Each row is a point on a landscape with many peaks, with its height.
From any point a climber steps to the highest of the 2 points nearest to it. It stops when none of these is higher. Distance is the straight distance between rows; heights are no part of it.
J_722: [-22, 10, -7, 31, -15, -21, 26, 15, 17, 22, 28, 0, -26, -16, 53, -5, 43, -11, -23, 5]  height 6.90
J_292: [26, -27, 7, 22, 40, -21, -8, -24, -34, 2, -9, -10, 37, -13, 18, 4, 7, 10, 35, 26]  height 7.92
J_294: [10, 21, -43, 26, -14, 19, 53, 16, -14, -21, 31, 24, 12, -26, -2, -28, 19, -14, 34, -9]  height 5.47
J_929: [5, -5, -29, 0, -1, -11, -73, -17, 0, -16, 2, -29, 14, 10, -9, 35, -17, 7, 21, 31]  height 2.07
J_75: [28, -10, 32, -55, 17, 13, 19, -33, -1, -17, -25, -4, 41, 17, -3, -25, -4, -28, 29, -11]  height 6.14
J_841: [-27, -14, 31, -7, -16, 11, -19, -30, 7, 23, 23, -31, -3, 26, 2, -1, -29, 5, 3, 17]  height 1.25
J_215: [28, 17, -52, 9, -45, 33, 36, -12, -19, -29, 17, 7, 38, -8, 17, -22, 11, -6, 37, -25]  height 4.85
J_753: [24, -52, 7, 53, -12, -21, 2, -10, -38, 1, -22, 6, 14, -38, 32, 24, 19, -44, -20, 15]  height 2.36
J_854: [21, -35, -2, -1, -51, 17, 12, -57, -11, -25, 15, 0, 8, 8, -10, -29, -2, -33, 50, -18]  height 0.67
J_275: [2, 17, 15, -19, 36, 27, -34, -25, 29, 11, 1, -26, 24, 23, -9, 28, -17, 38, 12, -15]  height 1.93
J_509: [24, 26, 7, -43, -25, 0, -25, -18, 40, 15, -9, -27, -15, 12, -19, 0, -16, 16, 13, -42]  height 3.05
J_161: [-27, 35, -44, -10, 21, 8, -1, 18, 14, -4, 28, -14, 28, -2, 16, -1, 5, 15, 22, 43]  height 5.10
J_749: [-47, 18, -14, 9, 20, -23, -4, 29, 13, -8, 0, 13, -49, 1, 38, 30, 7, 1, -70, 29]  height 5.59
J_12: [23, -2, 30, -35, 34, 9, -31, -22, 5, 41, -20, -12, 41, 8, 3, -1, 20, 18, -12, -23]  height 4.07
J_780: [-25, -29, -16, -18, 37, -1, -5, 11, -4, -55, 3, -49, -15, -11, 18, 30, -35, -15, 2, 20]  height 3.52
J_203: [5, -22, 27, 25, -33, -26, -27, 6, -53, 18, -17, -2, -2, -11, -20, -21, -37, -3, -19, 23]  height 3.17
J_790: [46, 10, -13, 4, -15, -1, 21, 3, 4, -15, -8, 35, -4, -16, -30, 13, 15, -5, 21, -45]  height 2.93
J_627: [8, 4, -9, -21, 17, -26, 12, 23, 18, -23, 5, 15, -7, -16, 6, 37, 25, -9, -6, -21]  height 4.08
J_941: [7, -30, 45, 8, 26, 16, 3, -53, 26, 23, 7, -17, 14, 24, -16, -19, -2, 18, 21, -27]  height 4.49
J_995: [22, 18, -6, 50, 3, 26, 12, 42, -49, -28, -8, -18, 17, -11, 35, 10, -59, -18, -40, -10]  height 1.87
J_276: [5, 42, -14, -50, 4, 14, -30, 11, 13, 16, -10, 31, 27, 29, -46, -23, 7, 46, 1, -15]  height 4.71
J_53: [15, -42, 48, -38, 9, 18, 6, -52, 6, 5, -9, -9, 38, 14, -18, -13, 12, -4, 39, -20]  height 5.21
J_433: [-45, -28, 27, 21, -7, -4, 5, 4, -47, 4, 27, 6, -10, 26, 17, 11, -7, -17, -37, 23]  height 4.44
J_504: [-7, -8, 44, -40, 39, 14, -25, -19, 7, 5, 1, -38, 23, 29, -7, 13, -44, 11, 10, -4]  height 1.70
J_506: [7, 12, -4, -6, 20, 3, 10, 18, 2, 5, 1, 47, 18, -16, 7, 39, 54, 17, -25, -17]  height 4.55
J_234: [27, -12, -36, 1, -43, -3, 10, -27, 18, -5, 9, -8, -12, -29, 27, -4, 49, -18, 21, -34]  height 3.95
J_985: [8, -8, 22, 8, 15, -11, 8, -18, 26, 34, -5, -13, -11, -16, -9, -1, -4, -1, 33, 0]  height 4.24
J_300: [-2, 1, 16, 44, -16, 25, 55, 17, -57, 1, 19, 46, 10, 6, 18, -31, -13, -10, -20, -3]  height 3.18
J_962: [-27, -5, 30, -26, -10, -1, 7, -18, 42, -3, 9, -28, -35, 13, 15, 14, -17, -28, -5, -25]  height 1.63
J_24: [-23, 27, -6, -7, 18, 24, 17, 18, 7, 16, 30, 22, 24, 16, -12, -26, -4, 44, 13, 17]  height 4.16
J_248: [-17, -13, 11, 49, -19, -6, 33, 37, -33, 14, 9, 29, -19, -6, 11, -25, -9, 2, -11, 16]  height 2.85
J_902: [-16, 11, 3, 30, -44, -32, 8, 32, -9, 30, -6, 20, -41, 8, 12, -35, 6, 1, -25, 14]  height 2.76
J_664: [21, -41, 4, 50, 5, -9, 15, 30, -41, -35, -14, 36, -15, -36, -33, 21, -4, -15, 17, 11]  height 1.59
J_783: [12, 28, 19, 32, 8, -19, -21, 37, -17, 36, -23, -11, -41, -26, -10, 28, -46, 16, -51, -21]  height 1.54
J_801: [-5, -17, -19, 21, -3, -15, -31, 23, -31, -25, -5, -36, -4, -12, -1, -3, -33, -8, -13, 37]  height 5.92
J_369: [-15, -6, -13, -29, 20, -41, -13, 33, -19, -14, -39, -5, -4, -23, -10, -20, -16, -19, -17, 48]  height 4.43
J_535: [-20, 8, 11, 48, 45, 12, 64, 45, -28, -18, 12, 25, 11, -30, 40, -15, 4, -16, -11, 30]  height 3.87
J_169: [35, 1, -1, 38, -48, -13, -4, -26, 18, 22, -5, 1, -34, -39, 10, 2, 48, -27, 13, -20]  height 3.71
J_278: [-6, -46, 1, 49, -17, -1, 14, 19, -38, -43, -2, 28, -43, 2, -46, 15, -25, -7, 15, -16]  height 1.41
J_626: [37, 36, 10, 17, -12, -12, -12, 20, 7, 27, -39, -9, -23, -37, 1, -10, -32, 15, -35, -33]  height 1.65
J_971: [-3, 14, -15, 2, 15, -16, -24, -3, 4, 2, 15, 1, 9, 0, -58, -9, -24, 25, 73, 31]  height 1.94
J_934: [12, -55, -6, 24, 50, -25, -8, 1, -9, -35, 6, -18, -2, -29, 30, 48, 20, -4, 11, 14]  height 2.99
J_121: [3, -14, -20, 45, 14, 3, 21, 23, -38, -15, 16, 56, -10, -12, -34, 2, 6, 11, 19, 10]  height 1.81
J_115: [-52, -46, 47, 30, -27, -19, -19, 1, -10, 5, 29, 2, -24, 40, 1, 23, -12, 10, -22, 31]  height 5.03
J_256: [14, 46, -60, -20, 7, 16, 0, 16, -5, -27, 22, -12, 28, -5, -3, -11, -11, 17, 25, 11]  height 6.01
J_960: [6, 14, 36, -6, -6, -28, -15, 35, -33, 32, -23, 30, -24, 8, -50, -28, -53, 14, 4, 26]  height 2.08
J_735: [-6, 14, 15, -44, 2, 1, 27, 12, 37, 14, -11, -8, -19, 0, -39, -44, -51, -1, 33, -19]  height 2.92
J_950: [-12, 35, -10, 7, 15, 13, 33, 34, -15, 18, 13, 39, 12, 1, 17, -24, 1, 18, -11, 25]  height 3.58
J_42: [-9, -21, -12, 55, -58, 5, 38, -3, -2, -34, 23, 18, -51, 3, -1, 22, -10, 6, -9, -43]  height 1.13
J_864: [-4, -7, -19, -24, 3, -12, -11, -15, -19, -14, 4, 6, 19, 17, -43, -30, 13, 16, 65, 53]  height 2.38
J_699: [-39, 22, 12, -44, 38, 23, 39, -16, 51, 8, 24, -1, -14, 26, 6, -3, -8, 15, -8, -17]  height 2.14
J_31: [-6, -29, 42, -25, -10, -6, 23, -22, 30, -15, -17, -25, -40, 18, 19, 16, -17, -68, -10, -3]  height 1.49
J_926: [42, 43, -15, 7, 26, 37, -7, -9, 24, 14, -24, -6, 31, -17, 6, -5, 17, 41, -14, -66]  height 6.48
J_84: [4, 6, 29, -43, 37, 2, -29, -12, -30, 33, -17, 0, 59, 4, 15, -19, 3, -9, -18, 46]  height 5.40
J_135: [2, -13, 48, 11, 40, 30, 38, -26, 35, 25, 12, -23, 10, -7, 4, -13, -11, 7, 35, -15]  height 3.98
J_377: [-26, 39, -13, -27, -28, -24, 11, 1, 47, 50, 4, -9, -22, -20, 12, -24, 31, -4, 2, 16]  height 3.50
J_549: [10, 10, 17, 19, 13, 58, 11, -26, 27, 23, 1, -35, 35, 8, 14, -26, 14, 26, -8, -76]  height 5.93
J_159: [52, 25, -17, 47, 12, 31, -16, 12, -50, -29, -10, -24, 32, -14, 20, 18, -68, 1, -10, -13]  height 1.71
J_223: [-16, -37, 28, -3, -23, 1, -8, -30, -5, 4, 23, -20, 2, 10, -5, 7, 2, -20, 30, 10]  height 1.07
J_728: [-17, -30, 20, 29, -19, 2, -2, -20, -37, 10, 32, 20, 10, -1, 12, 30, 30, -23, -18, 12]  height 4.05
J_666: [-15, -3, -70, 7, -32, -13, -17, 29, -26, -33, 20, 27, 7, -4, -15, 2, 32, 7, -28, 32]  height 2.17
J_567: [-4, -21, -26, -29, 13, -7, -32, 23, -35, -33, -19, -13, 21, 5, 6, -19, -25, -23, 2, 42]  height 5.12
J_130: [7, -1, -27, -12, -44, -12, -35, -9, 17, -9, 8, 19, -32, 13, -14, 48, 45, 9, -28, -30]  height 1.27
J_557: [2, 17, 12, -71, -17, 14, -30, -10, 17, -3, -17, -11, 7, 27, -30, -8, -30, -3, 16, -24]  height 3.40
J_122: [28, -51, -15, 48, 10, -12, 1, -7, -24, -49, 13, -11, -2, -29, 23, 27, 0, -9, 23, 21]  height 2.75
J_478: [-18, -38, -21, 34, 9, -17, -28, 13, -26, 6, 11, 1, 14, -9, -27, 2, -3, 11, 9, 70]  height 3.57
J_501: [1, -26, 6, 31, -20, 5, 24, 15, -2, -37, 8, 19, -45, 10, -23, 40, -30, 3, -4, -41]  height 1.26
J_43: [12, -15, -56, -33, 12, -42, -3, 38, 11, -42, -24, -12, -13, -32, -17, -19, 12, -8, 18, 38]  height 3.47
J_887: [46, 22, 20, 8, -7, 44, 26, 13, 11, 9, -45, -4, 19, 7, -11, -48, -17, 10, -12, -79]  height 2.69
J_338: [-32, -19, 31, 14, 3, -22, -38, -2, 17, 45, -5, -2, -27, 19, -10, 42, 8, 20, -22, 21]  height 6.86
J_462: [-15, -10, 20, 35, 3, -14, 9, 21, -21, 16, -6, 21, -25, -2, -44, -6, -37, 18, 11, 26]  height 2.45
J_284: [-24, -5, 25, 10, 6, 40, 0, -40, 29, 23, 8, -23, 3, 39, 10, -32, 16, 37, -16, -74]  height 6.70
J_536: [-10, 27, 1, -47, 39, 30, -22, -9, 37, 3, 7, -14, 35, 42, -47, 14, -7, 51, -2, -9]  height 2.25
J_814: [17, 22, 36, -34, -2, 1, 12, 2, 11, 20, -37, 0, -9, 6, -29, -49, -39, -13, 0, -12]  height 3.31
J_811: [12, -11, 10, 17, -1, -30, 17, -20, -3, 34, -11, -7, -21, -35, -22, -28, 13, -9, 61, 29]  height 4.82
J_918: [-19, 28, -23, -18, 31, -3, -3, 18, 38, -17, 4, -39, -21, -12, 26, 49, -15, 0, -17, -11]  height 4.17
J_553: [-21, 58, -17, -14, -19, 8, -45, 10, 18, 13, 22, 10, 4, 41, -26, 2, -12, 53, -22, 1]  height 4.75
J_279: [0, 14, -83, 28, -46, 10, -19, 13, -6, -30, 26, 2, -6, -19, -16, -3, 23, 4, 4, 15]  height 1.92
J_806: [20, -23, -18, -3, 6, -30, -72, -39, -30, -20, 2, -3, 25, 11, 6, 5, 1, 7, 28, 50]  height 1.80
J_649: [44, 19, 9, -8, 16, 43, 27, 0, 17, -6, 1, 9, 48, -6, 12, -7, 18, 14, -16, -58]  height 5.72
J_901: [6, -10, -52, -30, -24, -32, -13, 1, -4, -25, -6, 3, 1, -18, -19, -7, 32, -18, 36, 47]  height 3.06
J_852: [16, 19, -49, 46, 32, -14, 10, 29, -13, 8, 2, 14, 2, -45, -9, -13, 7, 18, 24, 33]  height 5.37
J_424: [20, 5, 40, -53, 34, -8, -41, 0, -17, 38, -29, 15, 68, 2, 3, 1, 29, 8, -33, -3]  height 4.58
J_907: [-7, 26, 1, -57, -19, 13, -18, 8, 10, 27, -13, 1, 0, 26, -45, -40, -29, 25, 1, -27]  height 3.91
J_414: [1, 3, -28, -2, -35, -20, -51, -3, 21, -13, -10, -13, -16, 2, -39, 18, 2, -8, 28, 29]  height 2.34
J_216: [37, 19, 10, 42, 48, -3, -23, 26, -38, -8, -26, -12, 26, -24, 16, 18, -52, 7, -10, -4]  height 1.55
J_218: [8, -14, -55, 23, -28, -19, -14, 25, -26, -29, 0, 8, 18, -35, 5, -5, 46, -22, -3, 35]  height 2.44
J_737: [10, 5, -66, 2, -4, -7, -26, 38, -27, -51, 0, 16, 12, -12, 4, 34, 10, 7, -31, 4]  height 1.91
J_512: [-4, 31, -52, -9, -23, -20, -26, 16, 15, 5, -5, 11, -9, 2, -61, -22, -25, 15, 42, 28]  height 2.27
J_221: [-22, 9, -5, -12, -34, -32, 5, 5, 11, 29, -4, 13, -43, 7, -2, -20, 18, 15, 4, 29]  height 3.09
J_596: [2, -15, 34, -10, -27, 38, -11, -36, 10, 12, 9, 7, 16, 37, 7, -14, 40, 26, -30, -63]  height 5.76
J_469: [36, 14, -5, 56, -38, 2, 0, -10, 1, 23, -15, 11, -21, -28, -3, 5, 12, -5, -17, -36]  height 3.48
J_273: [-45, 53, -17, 8, 5, -30, -2, 40, 24, 10, -2, 19, -36, -6, 13, 18, 9, 37, -42, 15]  height 5.04
J_5: [30, -36, 0, 79, 7, 5, 3, 7, -29, -9, -9, -8, -5, -38, 16, 22, 2, -19, -3, 3]  height 2.54
J_723: [24, 42, -10, -35, -6, -9, -10, 11, 29, 2, -29, -8, -17, -15, -1, 9, -22, 7, 10, -25]  height 3.23
J_351: [30, -10, -12, 37, 22, 23, 4, 16, -43, -47, -10, -7, 28, -18, 52, 29, -26, -30, -31, -6]  height 2.02
J_208: [-37, 48, 3, -18, -23, 17, -34, -8, 35, 18, -1, -17, 5, 54, -25, -21, -22, 64, -9, -27]  height 4.04
J_939: [-5, 15, 9, -13, -42, -23, -31, 14, -25, 10, -12, 29, -14, 18, 14, 18, 21, 19, -69, -33]  height 1.00
J_781: [17, 13, -58, -7, -54, 7, 10, -17, -1, -12, 39, 11, 12, -16, 16, -10, 47, -14, 19, -12]  height 4.31
J_554: [32, 28, 8, -26, -7, 33, 31, -1, -1, 11, -28, -10, 27, 1, -3, -52, -18, -14, -5, -31]  height 2.95
J_302: [-13, -11, 49, 27, -9, -12, -37, -41, 26, 70, 5, -18, -2, 14, 4, 23, 14, 28, -19, 0]  height 5.81
J_867: [15, -1, 23, 18, 16, -16, -19, 24, -23, 39, -15, -18, -11, -23, 14, 20, -20, -5, -33, 3]  height 1.42
J_502: [-36, 27, -24, -9, 6, -23, 20, 23, 21, 13, 21, -1, -26, -15, 41, 7, 38, -15, -49, 18]  height 6.22
J_107: [-17, 28, -76, 17, -40, 22, -28, 6, 8, -39, 30, 15, -4, 15, -20, 42, 20, 17, -2, 0]  height 1.67
J_893: [-11, 22, -13, 31, 14, 22, 59, 21, -31, 5, 19, 32, 16, -17, 30, -40, 15, -15, -19, 13]  height 3.54
J_73: [-18, -4, -10, 42, 41, -11, 35, 46, -24, -7, 8, 27, -18, -24, -48, -5, -21, 25, 21, 38]  height 2.10
J_406: [3, -14, 10, -37, 15, 9, 44, -6, -7, -40, -1, 14, 0, 14, 6, -5, -23, -49, 23, -9]  height 6.26
J_331: [22, -3, -48, -27, -41, -23, -16, -1, -20, -21, -14, 16, 21, -20, 11, -10, 43, -35, 8, 15]  height 2.72
J_612: [0, 62, -33, -25, -5, 13, -43, 13, 28, 16, 7, 14, 24, 8, -43, 10, 16, 50, 10, 9]  height 5.77
J_958: [28, -10, 21, 42, 33, -12, -39, 6, -25, 11, -30, -15, -1, -40, -6, 28, -28, 14, -6, 11]  height 1.40
J_613: [-3, 40, 23, -4, 35, 36, 32, -7, 35, 11, -9, -22, 18, 9, 33, -21, -24, -7, -28, -48]  height 4.96
J_460: [8, -4, 8, 23, -28, -9, -35, -16, -12, 12, 3, 16, -17, 0, 7, 45, 28, 3, -46, -21]  height 1.12
J_409: [-5, -24, -31, -17, 32, -48, 1, 52, -1, -16, -27, 10, -9, -39, -34, -32, -3, -18, 14, 62]  height 3.90
J_810: [-10, -9, 3, -52, -28, -9, 19, 9, 5, -8, 4, 21, -22, 13, 12, -10, 27, -34, -21, -14]  height 0.51
J_66: [-9, 9, -41, -16, 16, -3, -8, 2, 26, -39, 5, -46, -4, -9, 14, 23, -21, 3, 15, 12]  height 3.84
J_754: [-24, -12, -5, 7, 38, 30, 73, 4, -13, -36, 42, 5, 21, -10, 34, 0, -18, -61, 15, 12]  height 4.67
J_87: [13, 56, -59, -26, -2, -3, -28, 33, 7, 0, -13, -4, 17, -17, -20, -1, -5, 35, 10, 26]  height 7.26
J_972: [24, -22, 22, 13, 40, 1, 17, -33, -11, -11, -2, -14, 25, -25, 37, -8, -6, -22, 44, 19]  height 6.57
J_202: [11, -20, -41, 48, 14, -30, -6, 22, -1, -23, -18, -1, -8, -59, -2, -10, 16, 12, 18, 42]  height 4.76
J_674: [-37, 19, 12, -44, 9, -38, 7, -5, 30, 43, -16, -20, -20, -6, 14, -17, 24, -35, 1, 42]  height 3.96
J_942: [45, -28, 5, 29, -3, 3, -2, 8, -45, -23, -21, -12, 33, -15, 44, 37, 14, -37, -16, -4]  height 2.18
J_272: [23, -7, 16, -19, -17, -24, -35, -16, -43, 15, -28, -12, 11, 2, -13, 5, -19, -2, -14, 18]  height 3.51
J_915: [-12, 17, 25, -33, 28, 30, 46, 1, 20, 2, -3, 11, -8, 14, -23, -20, -29, 5, 10, -24]  height 2.53
J_977: [-43, -52, 60, 3, 3, -29, -31, 1, 0, 28, 8, -6, -33, 39, -9, 35, 0, 2, -5, 45]  height 5.78
J_616: [-43, 6, 19, -50, 13, 30, -15, -11, 43, 0, 29, -9, 21, 58, -43, -1, -5, 35, 26, 8]  height 2.77
J_332: [56, 2, 35, 43, -1, 35, 24, -13, 2, 7, -41, -10, 18, 9, 15, -13, -9, -8, 2, -72]  height 2.48
J_982: [-15, -13, -11, 20, -68, -6, 36, -11, -3, -18, 16, 35, -38, 9, 25, 17, 20, 13, -15, -34]  height 1.02
J_92: [24, 39, -53, 43, 0, 23, 19, 19, -2, -7, 10, 30, 10, -46, -15, -22, -1, 19, 38, -4]  height 6.21
J_260: [-7, -23, 2, -18, 73, -3, 4, 8, 1, -43, 0, -35, 5, -14, 31, 38, 12, -13, 10, 17]  height 3.24
J_653: [-25, 4, 5, 30, 53, 33, 60, 18, 2, -5, 25, -2, 2, -14, 53, 1, -8, -35, -6, 15]  height 4.23
J_458: [-4, 19, -2, -17, 26, 29, 12, -3, 24, 2, 12, -25, 5, -8, 42, 17, -16, -9, -24, -22]  height 4.54
J_245: [-26, -22, -23, 3, -8, -14, -19, 1, 0, -6, 15, -1, 19, 22, -29, -19, 10, -1, 35, 75]  height 2.94
J_947: [-35, 1, -6, 11, -57, -15, 22, -20, 25, 3, 16, 31, -51, 21, 7, 2, 24, 39, 2, -17]  height 0.87
J_372: [16, -30, 39, -17, 25, 28, -46, -35, -1, 37, 1, 13, 43, 28, -21, 17, 28, 44, -16, -16]  height 4.40
J_83: [25, 8, 2, -16, 25, 22, 30, 7, -12, 3, -7, 35, 36, -10, 34, 0, 35, 1, -36, -35]  height 5.09
J_464: [-8, -23, -13, 23, -5, -23, -10, 7, -18, 6, 7, -15, 5, -20, 35, -12, -1, -28, -24, 32]  height 6.78
J_103: [0, -56, 34, 5, -27, 20, 9, -33, -13, 8, 30, 17, 5, 19, 21, -6, 28, -12, -19, -16]  height 4.56
J_830: [-51, 17, 20, -33, 6, 19, -30, -13, 36, 29, 15, -15, -6, 56, -17, -8, -13, 40, -8, 8]  height 3.39
J_163: [16, 34, -32, -53, -4, -23, -36, 1, 20, -6, -31, -32, 4, -8, 14, 16, -7, -9, 4, -3]  height 3.49
J_846: [-10, -18, 68, -47, 3, 5, 29, -34, 20, 1, -32, -2, -38, 39, 18, -6, -16, -60, -40, -34]  height 1.33
J_795: [12, -37, 41, -12, 39, 12, 40, -31, -5, -19, -10, -22, 15, 8, 23, 12, -16, -18, 33, 1]  height 5.68
J_572: [-10, -42, 41, -28, -35, 36, 31, -39, 7, -3, 14, -15, 11, 45, 12, -33, 8, -39, 4, -35]  height 0.96
J_110: [-27, 21, -67, -17, -38, -25, -28, 8, 8, -8, -8, -4, -4, 4, -32, -1, 17, 2, 25, 49]  height 2.66
J_558: [-36, -15, 21, -30, -55, -22, 25, -20, 17, 0, 15, 24, -40, 29, -3, -8, 19, -3, -6, -14]  height 0.68
J_383: [-20, 27, -43, 23, -52, 4, -26, 2, 8, -17, 10, 30, -37, 7, -18, 31, 26, 29, -19, -23]  height 1.45
J_799: [13, 1, -11, -35, 5, -37, -35, 17, -8, 13, -26, -18, 5, -8, -16, -2, 5, -8, -11, 40]  height 3.94
J_883: [-45, 3, 6, -32, 3, 17, 26, -33, 62, 7, 43, -27, -35, 30, 29, 11, 4, -3, -2, -34]  height 1.83
J_916: [14, -18, 29, -7, 16, 24, 29, -15, 22, -35, 9, -31, 9, 16, 21, 29, -37, -18, 31, -38]  height 5.02
J_344: [3, -26, -32, 64, -3, -14, -26, 11, -12, 13, -11, 19, -8, -46, -30, -14, 13, 15, 17, 65]  height 4.19
J_193: [-32, -4, -4, -14, 11, 20, 57, -3, 6, -52, 29, -9, -15, 20, 21, 1, -29, -48, 7, -4]  height 5.33
J_961: [41, 4, -2, 45, -26, -8, -3, -5, -10, 2, -8, 48, -34, -21, -41, 0, 22, 2, 10, -25]  height 3.20
J_877: [24, -33, 33, -9, -45, 12, 10, -36, 2, -8, -7, -3, 10, 20, 8, -13, -5, -34, 20, -33]  height 0.81
J_76: [20, 28, 43, 9, -13, -20, -8, 23, -12, 45, -32, 9, -18, -9, -19, -29, -39, 19, -26, -9]  height 1.79
J_839: [6, -13, 35, -59, 56, 15, 40, -10, -3, -23, -20, 16, 20, 19, 4, -2, 1, -51, 6, -5]  height 7.91
J_516: [-18, -6, -23, 23, -36, -33, 3, 20, -15, 12, 15, 9, -19, -13, 52, -14, 34, -36, -45, 24]  height 7.81
J_451: [14, -36, 31, 13, -30, 30, 19, -41, 4, -9, 22, 14, 4, 27, 12, 13, 44, -8, -34, -69]  height 5.11
J_597: [-26, -7, 22, -10, 23, -31, 29, -4, 23, 49, -7, 8, -16, -19, -31, -20, 23, 1, 48, 45]  height 5.99
J_945: [-4, 34, 13, 15, 27, 61, 29, 1, 19, 12, -13, -14, 24, 24, 23, -34, -4, 17, -28, -88]  height 5.42
J_426: [18, -13, 19, -27, 44, -15, -24, -8, -44, 8, -3, -19, 42, 1, 17, -3, -4, -5, 14, 42]  height 6.41
J_170: [-18, -22, 52, -25, 14, 4, 0, -21, 2, 4, -2, -27, -9, 33, -19, -4, -48, -18, 28, 4]  height 1.48
J_446: [-10, -27, 48, -20, -28, 18, 36, -22, 5, -10, 6, 11, -25, 48, 2, -13, -12, -40, -24, -38]  height 1.14
J_556: [-34, 0, 13, -33, 10, -35, 3, -3, 29, 41, 14, -2, -12, 6, 5, -24, 33, -3, 33, 52]  height 4.68
J_689: [-31, 25, 0, -11, 13, -13, 12, 19, 24, -4, 5, 16, -34, -3, 10, 45, 31, 34, -16, -13]  height 4.48
J_496: [18, 31, -27, -39, 34, -18, -29, -6, 30, -30, -5, -68, 5, -8, 27, 15, -22, 12, 24, -3]  height 3.56
J_373: [14, -21, 44, 34, 12, 10, -49, -55, 11, 48, 3, 10, 18, 9, -9, 29, 35, 22, -23, -9]  height 5.08

For each start below, name the point where the climber stops.
J_958 => J_284
J_723 => J_284
J_572 => J_814
J_248 => J_839
J_558 => J_462
J_223 => J_612
J_934 => J_284

Call two points neighbours if one is among the 2 nearest of the other. Go from one point of each pair to the other, from neighbour to neighbour, staying as high as possible. Name the lowest point that can't be avoided.
J_612 and J_284 => J_893
J_338 and J_926 => J_728
J_284 and J_926 => J_549
J_338 and J_839 => J_12
J_597 and J_369 => J_135
J_284 and J_516 => J_627
J_292 and J_839 => J_916
